Each row is a point on a landscape with many peaks, with its height.
From any point a climber steps to the highest of the 2 points nearest to it. It stops when none of these is higher. Distance is the straight distance between rows; heights are no part of it.
(1411): [ 10 -11  -2  -8  -5  -3 -16   6  10  -7  -5   1  -9  -2  -5 -17  -6  -1
  10  -9 -24 -18 -12   4   4   7  27  -5  16  -3  -3  14 -10  13   3]  height 34.0
(294): [ -6  16 -11 -26  27 -12  -3  -2  -3   1   0  -8  -3  -6   5  -7  12 -11
 -11  14   3   4  10  26   0   0   2 -45  -2  -4  22  -3   1   9  -5]  height 42.0
(1249): [ -3   4  11   5 -29  12   3   5  11  -9  11   5  10  24   3   2  -8  -2
  -9  -9 -12  15   0 -26  -2 -16  10  27   8  12  12  -7   0  -6  13]  height 30.8
(776): [ -5  29  14  22 -13  12  16  -1  -3 -14  15  16   2   6  -6  16   8  -2
 -39   0   2  14  -2  -9  10  -5  -4  28 -17  -5  -7  -3  14 -15  -6]  height 21.2
(631): [-10  24  -3  10 -18   4 -10 -11   5 -11   4   8  13  10   1  10   3 -11
 -22  -2   5  21   1 -14  -1  -3 -10  -1   3  -5   0  -5   5  -7 -19]  height 11.2
(748): [ -4  17   4   7 -22  16  14  -7  -7   1   6  -6   0   2  -7  20 -20  10
 -15  -6 -12  14  11  -1  -2 -13   6  16 -22  -8  12  -6 -13 -20   8]  height 57.1
(86): [  9  -4   9  19  -5  13  13   1  -7   1   3   8   3   1  -2  10   1  11
 -11  -7  14  11   5 -14   6   0  -9  29 -14   0 -12  -4   3 -18  14]  height 3.7
(556): [ -6 -10 -17  -4  27 -18   1 -13  -1   1  -1  10   8   0  12  -8  14  -9
   6  12  17  -6  20   0  -5   1 -23 -33  -2  -8  29 -18  15   3  -6]  height 34.3
(974): [-10  -3  -8  -5  33  -9   6  -2 -10   7   4  -1  -2  -5   1  16  -1   6
   0  11   7 -12  24  19  -3   1  -7 -17 -12 -12  -3  -4 -12  -1  -5]  height 25.9
(269): [  5  -8   0   7 -10   5   1   4   2   9  -2   3   8   9   7  -3   3   6
   6  -1   6   9  -2 -18   2   1   0  18  13   6 -13  -3   1  -3   7]  height 44.6
(1181): [ -8   5   6  -1  35   2   6   6 -20   4   2 -14  15 -11  -4   5  10   5
  -7  22  23   4   5  25   4   4 -12 -18   1  -8  -6  -2   5   7  -2]  height 37.3
(781): [  6  -8  -5   6  18  -5   7   1  -9   3  -7  -5  11 -13   4 -10  17  -3
  -1  15  26  10   0   5   0  19 -13 -14   3  -9  -6  -6  19   9  -5]  height 30.1
(1389): [  3  -2   3  14   4   7  11   2 -17   7  -1   3   2  -3   2  18   4  16
  -4   0  15  11   5  -7  -2   4  -9  12 -11  -6 -12   0   0 -13   2]  height 6.0
(1069): [  4  -9   8  15   9  -5  14   0 -11  -7   9  22 -10  -4  -1  23  13   0
 -19  -5  15   0   3 -18   6   6 -29  19 -27 -10   6 -11  16  -7   8]  height 21.3
(1250): [  9 -11   2   9 -17 -10 -14  -5  -3  -5 -11   4   8   9 -20 -19 -20  11
  15  -7 -14 -26  -6  -1   7  11  24  10   5   9 -18  18   1  13  -1]  height 51.6
(209): [-14  -8  -3   3  43 -14  15 -13 -19   4   8  12  13  -8   4   5  13   7
  -5  19  28 -17  15  12  -3  12 -23 -20 -11  -9   6  -9  13   1 -19]  height 38.5
(190): [ -7  12  10  18 -14  -3  -3 -12 -21  -4  -1  26  -2   9   3  19  -1   4
 -21 -18   6   3 -11 -23  -2  -8 -26  19 -22  -1 -11  -1   7 -17  -9]  height 14.2
(1227): [ -8  14   1  13 -17   2   7  -6 -11   7  -4  10  15  13   6  -2  -2  15
  -4   0   6   4 -14 -22  -4  -1  -1  17   9  12 -36   2   9 -15 -20]  height 53.9
(131): [ 13   5  -3 -14   7   7  -3  14  18   1  -5  -8 -13 -11  11 -18  14 -15
  15  -2   0  10 -14   1  10   5  10 -14  17   6  10  -2   1  10  12]  height 31.5
(1202): [ 15 -18   5  -1 -10   4  -8   2  18   3  -6  -5  -1  -6 -17 -25 -12   4
  19 -14 -20 -26  -7  14   7  14  35  19   3  13  -6  14   4  11  10]  height 44.8
(302): [  8 -12  -3  -8 -11  14   6   7  12  10  -8 -19  -8  -6  -6  -8  -5   4
  32 -14 -11 -16  -5  15  -3  -7  15  14   2  17   8   0 -13   8  24]  height 28.6
(1433): [ -4 -11  -8  -1  35 -15  11 -13  -5   8   4  14   3  -8  10   7  11  -3
   1  12  21  -6  19  -4  -4   3 -29 -19 -13 -10  15 -17  13  -4 -12]  height 35.9
(64): [  1  -1 -10 -13   1  -7 -10   0   7  -2  -5  -3 -15   1   9   2   3 -13
   9  -2 -10   2   5   1  -6  -4  -5 -17   5  -7  15  -2 -12   4   8]  height 45.5
(254): [  3  -1   5   5  25  12  13   7 -20   7   1 -10   7 -13   2  11  10   9
  -6  18  26  11   4  18   1   8  -8  -2  -7  -9  -8  -3   1  -7   1]  height 32.0
(1053): [ 19  -9   3  -3 -12  -2 -10  -3   5   5 -13  -5   1   1 -24 -13 -20  10
  13  -5 -18 -26   0  14   3  12  33  13  -6   8  -6  14  -7   9   4]  height 48.1
(1119): [ -1   4   6  -3 -22  12  -8   1  22  -9  14  10   7  12  12  -3  -3  -7
  -6  -1 -17  21 -10 -27   3  -6  13  15  21  16  13  -7   0  -7   0]  height 34.8
(301): [  9  -2  -5   9  12  -2   6   1  -7   0  -3   0   9  -7   6   0  13  -4
  -4   8  30  16  -1 -11   2   7 -22  -1  -4  -9   2 -10  15   0  -1]  height 27.9
(889): [ -9   4  -3  10 -16 -14 -12  -8  -5  -7 -11  15  15  11   9  -1   5  -5
  -7  -1   4   3 -18 -26  -8   0 -24   0  11  -3  -9   3  12  -1 -23]  height 40.4
(338): [ -3  -6  11  20  -2  -3   5  -6 -15  -3   4  25  -8   4   1  27   3  12
 -11 -14   9   0   3 -24  -3   1 -29  19 -27  -4  -4   1   5 -14   5]  height 17.4
(134): [  6 -27  -4   5  -2  12   1  13  12  20   1 -17  -1 -11   4  -7   9   1
  26  -4   6  -2  12  -1   8   0  -7  27   4  16   6   3   2  10  22]  height 20.8
(62): [ 10  -9   3  12  11   1   8   2  -6  -7   0  16   0  -2   1  11  14  -2
 -11   1  24  11   6 -20   0   4 -28   9 -13  -9   8 -15  21  -2   4]  height 24.9
(811): [  5   2  -7  -2  -8  11  15   3   0  12  -5 -19  -4   0  -3   9 -11  10
  10  -5  -8   6  11  12 -10 -13   7   9  -9  -1   3  -6 -21  -8  19]  height 35.8
(60): [ 15   1 -16 -19  20   4  10  10   3  13  -2 -22 -18 -12   1  -8  11 -13
   7   1  13   0   8  26   4  -2   9 -18  -3   2   4  -1  -9   8  13]  height 35.1
(796): [  7   7  -4   2   0  -3  -1   3   5 -15   0   9   9  -2   5   0  17 -18
 -19   7  17  25   2 -20  -1   1 -17  -8  -3  -8  22 -15  24  -2   0]  height 42.2
(572): [  3  -2   0 -21  -1  15  -4  15  27  -2   6 -12 -27 -10  18  -7   2  -8
  20 -19 -10   4 -29  -3   4 -13  20  -2  18  13  26  -4  -7   2  23]  height 16.9
(656): [  2   9 -11 -19  14  -8  -2   2   4   5  -4  -9 -10  -4   8  -2   7 -16
   3   6  -1   8   9  12  -2  -5   2 -31   1  -9  14  -5  -8   2  -4]  height 43.8
(1008): [ 15  11  -3 -21  -1   7   3  11  11  -1  -1 -15 -10  -8  -9 -14  -9  -5
   1  -6 -17  -8 -19  27   0   0  40 -12  10  -2   2   6 -13   5   2]  height 28.2
(900): [-10  10  -3   4  -1 -25 -10  -7  -9 -14  -9  16  10   2   0  -8   7  -7
  -8  13  10  -4 -10  -4 -11  13 -14 -25   7  -9  -7   3  10   8 -23]  height 50.3
(1219): [ -1 -17   1   8 -18   0   0   2   3  10  -5  -3  12  10   5  -9  -2  10
  24  -6  -8  -4  -2 -11   3   2   4  19  13  10 -15   5  -3   8  12]  height 50.8
(924): [ 14  11   2  -2  -2   9   5  11  15 -13   8   2   8   3  11  -8  11 -19
 -12  11  12  35  -3 -14   8   2   4   3  12   4  14 -13  17  -6   5]  height 30.9
(1360): [ -1   5  -5  -2   3  -7  -6   1   3  -4  -2   2   6  -3  11   5   8 -16
  -7  10   7  24  -2 -10  -6   4 -17 -21   1 -10  20 -10  10   2  -7]  height 45.7
(859): [ -6 -20  -2   3  -2 -19 -13  -6   1   2  -6   6  -7   4  -7  -3  -1   5
  18  -1 -12 -20  12  -5  -2   4 -10  -3   3  -3 -11  11  -6  14  -1]  height 18.2
(229): [ 11 -22  -7   0   4  13   7  10  12  18  -3 -19  -7 -15  -3 -14   6  -5
  25  -1   0  -8   9  15   4   3  -2  13  -1  17  -5   7  -4  12  18]  height 23.6
(873): [ -7 -20  -3  12  21 -16   9 -12  -8  12   5  15  -6  -4   1  13   6   6
   9   5  13 -15  17  -7  -2   8 -36  -2 -16  -8  -8  -4   7  -4 -12]  height 20.5
(417): [ 13 -14  -6 -18   1 -13 -25  -8   5  -6   1  -3 -15  -8 -20 -12 -16  -3
  10  -8 -15 -28  17  16   4   6  16  -6  -7  -4  -4  15 -10  11  -2]  height 17.3
(1369): [ 12  -6  -5  -6  -9  13   9   6  10   9  -6 -19 -13  -1  -2   6  -9   5
  27 -11  -3  -2   6   7  -6 -11   9  15  -8  10   8  -6 -14  -2  26]  height 31.8
(1421): [ 10  -7 -14 -27  26   2   9   2   3  14   2 -16 -21 -20  -7  -2  10 -12
  12  -2   3 -18  18  32  11  -2   4 -17  -7   7   6  -2 -12   9  11]  height 37.7
(763): [  4  18   0  -7  -8  13   6   4   3   4   1 -18   2   0   1   3  -1   0
  -3  -1  -3  21   3  14   2  -7  16   0   3  -6  -3  -3 -15 -10   1]  height 32.9
(415): [  2  12  -1  -6  10   9   7  12  -6   8  -2 -21   1  -4   0   4   1   2
   1   7   7  11   4  22   1  -3  10  -8   2  -6 -11  -4 -15   0   6]  height 29.8
(1225): [-16  10   9  19   0   2   5  -8 -30   4   2  11   1  -2   4  28  -5  25
 -19  -7  11  -6  -9  -5  -8   3 -23   9 -22  -5 -18   0  -3 -24 -15]  height 31.7
(116): [ -5 -20   0  10   5 -20  -3 -11  -1   7   0   9  -3  -1 -11  -2  -2   6
  16  -3  -1 -22  12  -5  -1  14 -26   7  -5  -2 -18  12   5  12  -9]  height 18.6
(1179): [ -5   6   1 -28  37 -14 -12  -1  -9   1   2  -8   0  -3  -6  -5  -4  -8
 -13  17   5 -13  15  32   3   1   9 -39  -2 -10  14   4  -1  14 -11]  height 40.3
(19): [ -8   1  -2  -4  -9 -14 -24  -9   9 -15   2  14  -3  10  11   7   6 -14
   0  -2  -7  15   3 -18  -9  -5 -23 -16   5 -12  16  -6   3  -4  -3]  height 45.2
(1095): [  5 -15 -14 -15  13  -2   5   3  10  17   0 -13 -18 -13  -6   1   2  -5
  23  -4  -7 -22  21  16   3  -7  -1  -5 -11   5   1  -1 -13   6  17]  height 41.1
(1162): [  6  10   4  -9  -6   7  12  12  18 -16   8   0  -4  -1  -8   0  12 -22
 -23   5   4  27   6 -12   7 -12  -1   6  -9  -4  24 -13   5   1  14]  height 34.2
(453): [ -5  15   4   9   0   9   2   0 -14   3   4  -1   9   0   5  15   0   7
 -14   2  11  20   6   2  -4  -2  -6   4  -3  -9  -9  -7  -2 -13  -4]  height 7.5
(909): [-18   7  14  12  13   9   1  -3 -25  -2  12   8  -1  -2   4  43   3  15
 -27  -1  16  -2  -6  -1  -6   3 -24   2 -30 -10  -4   0  -1 -21 -11]  height 26.8
(734): [ 10  -7  -4   3   8  -1   4  10  -5  10  -8 -12   4 -12 -10 -16   5   3
   6   9  10  -5   5  14   4  14  10   2   6  -1 -24  10   1  10   1]  height 35.7
(145): [-16  16  11  12  -1  14   8  -2 -17  -6  16  11   0  -7  -3  40   2  12
 -34  -3   6   9  -1   1  -1  -3 -10   9 -30 -12   4  -5   1 -21   0]  height 22.1
(692): [ 10  15  -7 -30   3   9   8   8   8   7   8 -22 -19 -14  -2   5   2 -14
  -1   1  10  25   6  13   8 -17   2 -15  -4   1  24 -12 -14  -3   7]  height 30.4
(487): [  1 -13  -1 -14  -4   7 -14  15  25  -1  -3 -11 -18  -3  16  -4   5  -7
  19  -9  -3   4 -14  -7   3  -8   8   3  17  12  26  -6  -9   9  21]  height 17.0
(588): [ 20   6   3 -19  -1  11   4   5  20  -4  -2  -6 -12  -7  -8 -23 -11  -4
  10 -11 -20 -20 -31  18  -3   3  45   3  13   6   4   5 -11   2   7]  height 30.3
(333): [-10  15   3  13 -14   0  -4 -10 -11  -6   3  11   3  10   3  15  -2  -1
 -21 -10   4  11  -6 -21  -5  -6 -22  11  -8  -8  -4  -5  10 -15 -16]  height 12.5
(243): [  1   0  -8  -2  13   2   5   3  -8   8  -1 -10  -2  -5   1  13  -4   3
   5   5   3   1  16  18   0  -3  -1  -9  -2 -12  -9  -1 -13   2   2]  height 27.6
(1088): [  2 -10   3   6 -16 -17 -20  -9  -7  -7  -7   9   5   6 -22  -9 -20  11
   2  -6  -6 -19   3  -1  -1   9  10  -4  -1  -2 -25  21  -1  13 -15]  height 54.4
(74): [ -8  14  -2  13 -26  -4   0 -12  -9   2  -6   0  11  19   0   6 -17  10
   6  -1 -28  -5   0   1 -13 -13  12  -1   0  -2  -6   5 -14 -13  -9]  height 38.6
(516): [ -9  -4  -7  -7 -10  -6 -16  -8   9 -10   1   4 -10   6  12  11  -3  -9
   4  -1 -15   4  11 -11  -7 -13 -10 -17   2  -7  14   0 -19  -4  -2]  height 47.3
(1230): [-17  11   0  13 -13 -14   0  -7 -11   2 -13  23  10   6   6  -6   6  -2
  -6  -1  17   0 -26 -26  -3   1 -29   7   7   0 -26   1  18  -4 -30]  height 37.8
(915): [ -6 -22  -4  -2 -17  -7 -11  -4   2   9  -5  -1  -6   4   3  14  -6  10
  23  -7 -14 -14  16  -9 -10 -12  -8   8  -4   1   6   1 -15   6  15]  height 47.2
(609): [ -6 -16  -5   1  40   2  16  -6 -12  12  10   4  -8  -8   6  16  12   9
   7  10  16  -9  29  13   5   5 -14 -10 -20 -11   5 -10  -2  -8  -8]  height 24.1
(169): [-12   4 -13  -8  30 -22   2 -11 -10  -3  -3  10  10   0  10  -4   9  -4
  -7  18  12  -8  12   7 -13   1 -18 -40   1 -10  16 -11  10   2 -17]  height 33.2
(1135): [-19  23   3  17 -14   4   1  -7 -19   5  -6  13  13   8  11   7  -4  15
 -23 -10  10   3 -19 -17  -5  -5 -15  15  -4   7 -34   7   8 -21 -28]  height 45.4
(1270): [ -7 -27   4   3  -9  -1 -20  16  15   2  -3  -7  -7  -4  17   2  -1   5
  16 -13  -1  -4 -10 -13   7  -5   5  13  17  12  26   0  -4  14  14]  height 17.8
(430): [  4  10  -6 -10  -8  11  -1   5  15  -2   5  -9  -3   5   7  -3   3 -10
   7  -2 -10  20  -3  -5  -4  -3   9   1   9   1   5  -6 -10  -3   5]  height 36.0
(673): [ -9   9  -9   3   1 -13  -3  -8  -5  -4  -6   5  10   4   6  -1   9  -8
  -2  10   8   9  -2  -6  -6   8 -15 -25   8 -12  -2  -8  10   5 -13]  height 48.3
(237): [ 10 -21  -3  -5  -3  13  -3  13  21   6  -7 -16  -7 -12   3 -17   4  -4
  28 -14 -11 -14  -5  12   8   6  13  16   8  15   0   7   1  13  21]  height 26.1
(283): [ -6 -23  -1  15 -14  -9  -1  -9  -3  14 -10  -3   1   2  -4   1 -10  16
  26  -5 -18 -22  13  -5  -1  -3  -6  13  -5   7  -4   7  -8   7  18]  height 51.0
(478): [-15 -29  -2  11   9 -20   2 -13   0   9   1  14  -3  -5   1   5   7   4
  17   0   1 -22  13 -13  -2   8 -42   6  -8  -5  -2   1   9  10  -9]  height 19.5
(737): [ 10  -8  -4  12  18  -2   9   6 -11   8  -6 -10   9 -14  -1 -12  12  -5
   4  13  24   4   6  20   9  17  -3  -2  -1  -1 -19   3  11   7  -4]  height 32.6
(1484): [-18  18   1 -12  19  -8 -11  -1 -13  -5   6  -7   9   0  -6   8  -3  -2
 -14  18  -2  -5   8  22  -9  -5  -6 -32   2 -14   0   8  -7   9 -15]  height 31.4
(633): [ -8   8  -2   5 -23   0 -12  -4   6  -7   2   9   8  20  10  -8  -5   0
   6  -5 -19  14 -13 -17  -4  -1   8   5  23   7  -6   3  -4  -9 -11]  height 30.6
(490): [  3  11   1   4 -15  17  20   1  -8  14  -1 -17   3   6  -2  12 -19  14
   0  -2  -6  12   7   5  -8 -20  14  14 -13   1   8  -5 -15 -20  16]  height 42.6
(768): [  5  14  -3 -14 -27  16  12  -4  22   4   1 -16  -3  16   5  -8 -16  -1
  12  -5 -23  10 -13   4  -8 -12  30   9   8  14  16  -3 -12 -10   5]  height 20.1
(728): [ 10 -12  -2 -12  12   7  -8  13  19  -4  -1  -3 -21 -17   8 -26   9 -12
  16  -8 -11 -12 -16   7  13  13  16  -9  19   3  11   8   0  16  17]  height 32.2
(1007): [  8  13  -2  -2   3   5   9   3   6 -14   6   2   4  -4  -2   4  14 -23
 -26   5  12  30  10 -10   8  -6 -13  -6 -11 -11  26 -15  13   0   5]  height 38.3
(128): [ -9   7   4  20 -30   1   3 -17 -11   5  -5   4  14  23   3   3 -14  14
   5  -8 -13  -1  -7 -19  -7 -13   8  13  -2  11 -10   0  -6 -17  -3]  height 33.9
(1090): [-14  10   1   0   0 -23 -10  -8 -15 -10 -10   8   7   2 -14  -2  -6   2
  -7   7   8 -13  -1   4 -11   9  -8 -17   0 -10 -22  10   0  11 -26]  height 52.6
(288): [  2  -2  -6 -24  25 -14 -14  -3  -3  -4   2  -7  -5  -2 -13  -1  -8  -3
  -6   8  -1 -23  20  24   6  -3  12 -26 -10 -14   4   9  -9  11 -10]  height 38.9
(1254): [  8 -23  -1  -7  -3 -19 -25  -7   4  -9  -6   4 -11   2 -14  -7 -12   4
  14  -2 -22 -31  10   2  -1   6   2  -8   1  -4   0  18  -4  18  -2]  height 17.6
(1031): [  5  -4   1  -2   2 -17 -16   1   0 -11  -8   5   0  -2  -6 -14   2  -6
   1   1  -4  -1  -5   2   1  19   6 -17  11  -8 -10   8   2  12 -11]  height 35.6
(1123): [  9   3   6  -9 -23  22  16 -10  15   4   2  -8   4  26   6 -12 -20   3
  15  -2 -23   5 -15   0 -13 -14  32  19  12  31  15   0  -4 -13   7]  height 21.8
(510): [  7  -6  -9 -11  10 -12  -6  -2   2  -1  -4  -3  -8  -6  -4 -12   2 -11
   5   6  -2  -9   8  10   1  10   8 -19   5  -6  -4   6  -3  16  -2]  height 36.7
(158): [-21  14   4   6  18  -7   1   1 -27  -3  -3   1  17 -13  -5   9   2   8
 -18  16  24  -7 -11   9  -6  11 -21 -15  -5  -8 -18   9  10   4 -24]  height 51.5
(1272): [-17  10   8  10  28   5  10   2 -29   1   2  -1  20 -11   4  12  11  10
 -17  21  28   3  -8   8  -4   8 -26 -19  -6  -9  -1  -5  17  -3 -20]  height 46.0
(697): [ -9  15   7  17 -22  13  11 -10 -15  -3   5   8   2  11  -6  21 -13  10
 -22 -12 -10   8   3 -10   1 -13   4  23 -21  -5   0  -5  -5 -21   7]  height 41.3
(774): [  9  -6  -1   0 -20  -3  -2  -4   2   2 -14  -7  -1  10 -13 -12 -17   9
  18  -2 -22 -23   0  15  -8   2  27   0  -2   3  -4  12 -14   2   7]  height 45.1
(1422): [  7  -2  -9 -22  17 -12 -10  -1   3   1  -4  -5 -19  -4  -5  -7  -1 -12
   5  -1  -5 -17   8  21   4   2  15 -28  -2  -6   5   5 -13  12   6]  height 37.6
(976): [ 12  -3  -8 -29  12  -5  -7  -2  10  -2  -3  -6 -30 -15   1 -13   6 -13
  12 -12 -17 -16  -5  15   1   0  15 -29  10  -2  14   5 -15   9   7]  height 36.6
(1274): [  6   6  11  12  -8   5  11   7   7 -16  10  19  11  15  -2   2  10 -10
 -30   0   7  16  -1 -27  11  -7 -12  32   1   4  -1  -9  26  -4   8]  height 13.9
(888): [ -8 -13   7  15 -23 -15  -4  -6  -6   7  -8  15  13  10  -5 -10  -6  13
  14  -9 -10 -13 -11 -18   6   3  -9  11  10  11 -27  13   5   8  -5]  height 64.6
(876): [-10   3   2  13 -33   4  -5 -10  -1   2  -1   5  17  26   7  -6 -12  10
   7  -5 -23   4  -7 -20  -5  -8  13  10  18  12  -8   3  -8  -9  -4]  height 30.5
(194): [  0  15  13  18  -4   6  19   4   2 -17  13  22   0   7  -5   9  16  -9
 -39   1   1  10  -2 -17   7  -5 -13  24 -15 -11  -2  -9  24  -8   5]  height 17.1
(1348): [ -4  12   9  11   9   9  12   1 -12  -8  14  14  -4  -5  -4  29   9  -5
 -37   3   7  14   8  -2  -3  -5 -16   4 -28 -17  11  -8   2 -14  -1]  height 18.8
(1169): [ -7 -33   6   7  -6   3 -11  15  16  15  -2 -11  -1  -9  11   3   3   4
  23 -13   1  -8   5 -10   7  -2  -2  26   9  19  12   4   1  14  20]  height 18.7
(222): [ -4   6  -6   7 -17  -9   0 -10  -8   5 -15  -6   3  11 -10   3 -18  15
  10  -2 -22 -12   7  13 -12  -6  16  -2  -5  -4  -7   3 -18  -5   1]  height 41.8
(444): [ 14  -9  -3  -4  -3   4   1  13  10   4  -6  -9   3  -2  -1 -23   2  -1
  16   1  -1  -3  -3  10   4  12  17   9  16   9 -21   8   2  12   7]  height 39.0
(715): [  9  -1   3  -4  11  -9 -17   6  -7  -1  -5  -8   5 -10 -24  -9 -14   3
  -5   3   6 -15   9  19   7  19  18  -4  -3  -7 -20  18   5  12 -13]  height 54.3
(369): [  5  -7   2   0   5 -19 -21  -6 -11  -5  -3   2   7  -4 -26  -2 -18  11
  -6   2   6 -20   7   9   4  17   7   0 -11  -2 -27  16   2  13 -22]  height 57.4
(377): [ -1  12  10   7  -9  12  20   8   2 -10  11   5   3  -2 -14  14   6  -9
 -32  -1   5  24  12  -2   5 -11  -2  23 -18 -11   6 -11   3 -12  16]  height 6.4
(436): [ 11  11  -2  -9   7  11   1   9  20  -7   1  -5  -2  -5  17 -14  12 -14
   0   5   6  29 -13  -8   6   6  10 -12  17   4  12  -9   7  -2   5]  height 33.3
(133): [ -4  -4   2  14 -16  -3   2  -5  -8   8 -11   4  12  12  -6 -10  -9  16
  11   0  -7 -12  -6  -6   2   6   6  14   6  10 -28  12   0   2  -2]  height 57.5
(964): [ 14   1   2 -10  -7   5  -9   1  14 -11  -4  -1 -13  -2  -5 -22 -16  -3
  13 -16 -33 -15 -24   5   2   3  38  -3  18   7   7  11  -7   3   5]  height 32.4
(120): [-10 -26   6  22 -21 -15  -3  -6  -7  13  -8   6  11   7  -1   2  -8  18
  24 -11  -8 -16  -1 -10   0  -7 -16  16  -1  13 -16  12  -2   9   5]  height 56.6
(255): [  1 -23 -12 -10   5  -7  -9  -3   5   8  -4  -4 -17   1   4  10   0  -2
  24  -3  -9 -17  22   0  -4 -10 -10   0  -3  -1   7  -3 -13   7  17]  height 44.4
(743): [ 11   0  -1  -4  -9  11  -1  14  15   2   5  -5   3   7  10  -9   3  -5
   5  -2  -2  19  -9 -13   0  -3  13  17  20  12   1  -2   1  -4  11]  height 39.1
(160): [ -8 -22  -1   6  37  -8  18  -9  -3  13   9   9  -4  -9  -2   8   8   5
  10  15  12 -19  25  10   4  16 -28  -4 -18  -7  -8  -2  -1  -7 -11]  height 22.0
(1379): [ -1  -2   4   1 -13   6 -11   0  19  -5   5   7   7  15  17 -12  -2  -2
   6  -4 -18  11 -18 -23   3   2  13   4  34  15   2  -3   1  -3  -8]  height 32.3
(817): [ -2  19   2   3 -11  12   8   4   0  -6   9  -4   8  -1  -6  13  -5  -4
 -21  -1   7  27  10   0   5 -10   1  12  -9  -9   4  -7  -3 -12   1]  height 9.0
(654): [-16   2   4   2  46  -2   9  -5 -28   3   6  -1  18  -8   0   3  14  13
 -11  26  29  -5   1  17  -3   8 -21 -24  -7  -5   6  -4  16   4 -12]  height 41.4
(1075): [  7   1   4  10 -16  -4   8  -4 -12   3  -9   3  17  15  -8 -17 -14  15
   3   6  -4 -17 -10  -5   2   6  23  15  10  19 -40  11   6  -1 -13]  height 55.0
(31): [-13  18   7  21  -9   6   3  -7 -22   6  -1   8  11   5   5  18  -6  22
 -19  -7   5   6 -14  -7  -4  -7 -13  18 -15   7 -25   4  -2 -27 -17]  height 38.4
(685): [ 10  14  -1 -17   2  12   5  12  13  -4   5 -13 -13  -9  -1  -1   9 -21
 -13   0  10  32   3   1   5 -14   2  -6  -6  -2  24 -14  -2  -5  11]  height 30.7
(1280): [ 11  -4   7  -8 -18  22  12  -3  12  -1  11  -4   8  23  12  -6 -11   3
   7  -1 -16   8  -7 -13  -9 -12  29  31  13  31  14 -10   3  -9  12]  height 23.9
(1491): [ -1  10   5  10  -9   4   9  -6 -12   6   1  -1  19  12   3 -11  -2  16
  -6   9   5  -2 -12  -9   3   2  10  16  17  20 -42   8  10  -8 -18]  height 64.3
(1103): [-18   8  -7 -12  22 -23  -8  -5  -9 -11   2   3   3   4   0   0  -1  -5
 -14  19   6 -12  11  15  -8   2  -7 -42  -1 -15   5   3  -2   8 -22]  height 32.1
(293): [  7  -4   3  -1   3  -9 -12   7  12  -9  -7   9  -2   0   4 -25   6  -7
   6   5  -8   4 -18  -7   7  23  14 -19  23   0  -6   9   9  16  -8]  height 34.9
(1318): [-24  11   7   3  12 -17 -10  -5 -27 -12  -5   9  12  -7 -16   1 -10  12
 -18  13  20 -22  -6   7  -9   9 -14 -17   2  -7 -23  14   6   9 -31]  height 54.9
(402): [  5   4  11 -11 -22  20  12   4  19  -5  20   1   7  18   0  -6 -12  -2
 -11  -3 -13  14  -3 -19   0 -18  22  35  13  24  17 -13   3  -6  19]  height 26.7
(90): [  0   9   8   4  25  10  12   7 -17  -2   4  -5   5  -9   2  15  10   0
 -22  13  30  21   5  10   7  -2 -11  -5 -15 -11   7 -14  11  -9  -1]  height 26.5
(586): [-12  -4  -1   8 -12 -19 -18 -11  -1 -11  -5  19   4   9  12   8   4  -5
  -3  -4   2   8  -9 -28  -8  -3 -36  -7   6  -5  12  -3  11   3 -13]  height 43.1
(1097): [ 16 -15   6  -1  -6   5  -6   7  14   0  -2  -4   4   0  -1 -27  -3   4
  20  -7 -16 -17 -10   4   7  17  26  20  21  18 -15  11   8  13   8]  height 41.9
(96): [ -1  12  16  23 -15  15  18  -1 -13  -6  11  15   1  11  -5  18   0  11
 -33 -11  -3   8   0  -8   4  -6  -1  30 -28  -2  -7   0   5 -18   9]  height 29.4
(1196): [  8  14 -10 -25  10   7   8  12   8   9   4 -27 -21 -13   0  -2   6 -12
   8  -5   8   7  -1  26   0 -12  11 -19   0   3  15  -9 -21  -3   7]  height 32.5
(797): [ -2  15   6   2  16  11  13   7 -13  -8  12   3   4  -9  -5  25  11  -7
 -34  14  20  26  10   6   5  -4 -13  -3 -19 -13  22 -11   7  -7   7]  height 22.8
(264): [  6 -19   2  -1   9  -1 -19  16  20  -4  -3  -1 -11 -18   1 -28   3  -7
  17  -8  -9 -14 -19   2  19  16  17   2  23   7   5  13  12  22   8]  height 33.4
(1146): [  5  -9  -5 -16  -4  -3 -10   5  15  -3  -6  -7 -22  -3   4 -10  -1  -8
  19  -7 -26 -14 -11   8   1  -4  17 -13  13   0  11   2 -15  11  13]  height 35.5
(661): [ 10  10  -6 -22 -13  17   6   8  25   1   7 -15 -23  -8   6  -7   1 -13
  15 -16 -13   9 -21   7  -4 -12  15  -6  11   8  22  -4 -13  -5  14]  height 17.7
(1037): [  5  11  -4 -12 -21  16   2   4  24   4   0 -19 -18   4   5  -8  -9  -3
  22 -14 -25  -5 -20  10 -12 -14  32   2   7   9  19   1 -16  -7   8]  height 18.9
(1235): [  6 -18   5   2   7  -7 -21  12  20  -8  -4   8 -12 -10   9 -22   9  -6
  15   1  -5  -4 -22  -9   9  16   6 -14  25  -1  12   7  14  21   3]  height 34.1
(830): [-14  25  -1   7 -21  13  -4 -11   6 -11  13   5   9   2  -1  15  -5  -9
 -26   0   3  27   5  -3   7 -11  -3  12   0  -9   5  -4  -3 -10 -12]  height 10.4

For each start below, name the point where the climber stops.
(661) -> (1119)
(685) -> (1318)
(1254) -> (888)
(1389) -> (1053)
(1069) -> (1053)
(1103) -> (1318)
(692) -> (888)
(243) -> (888)
(487) -> (748)
(1348) -> (1318)
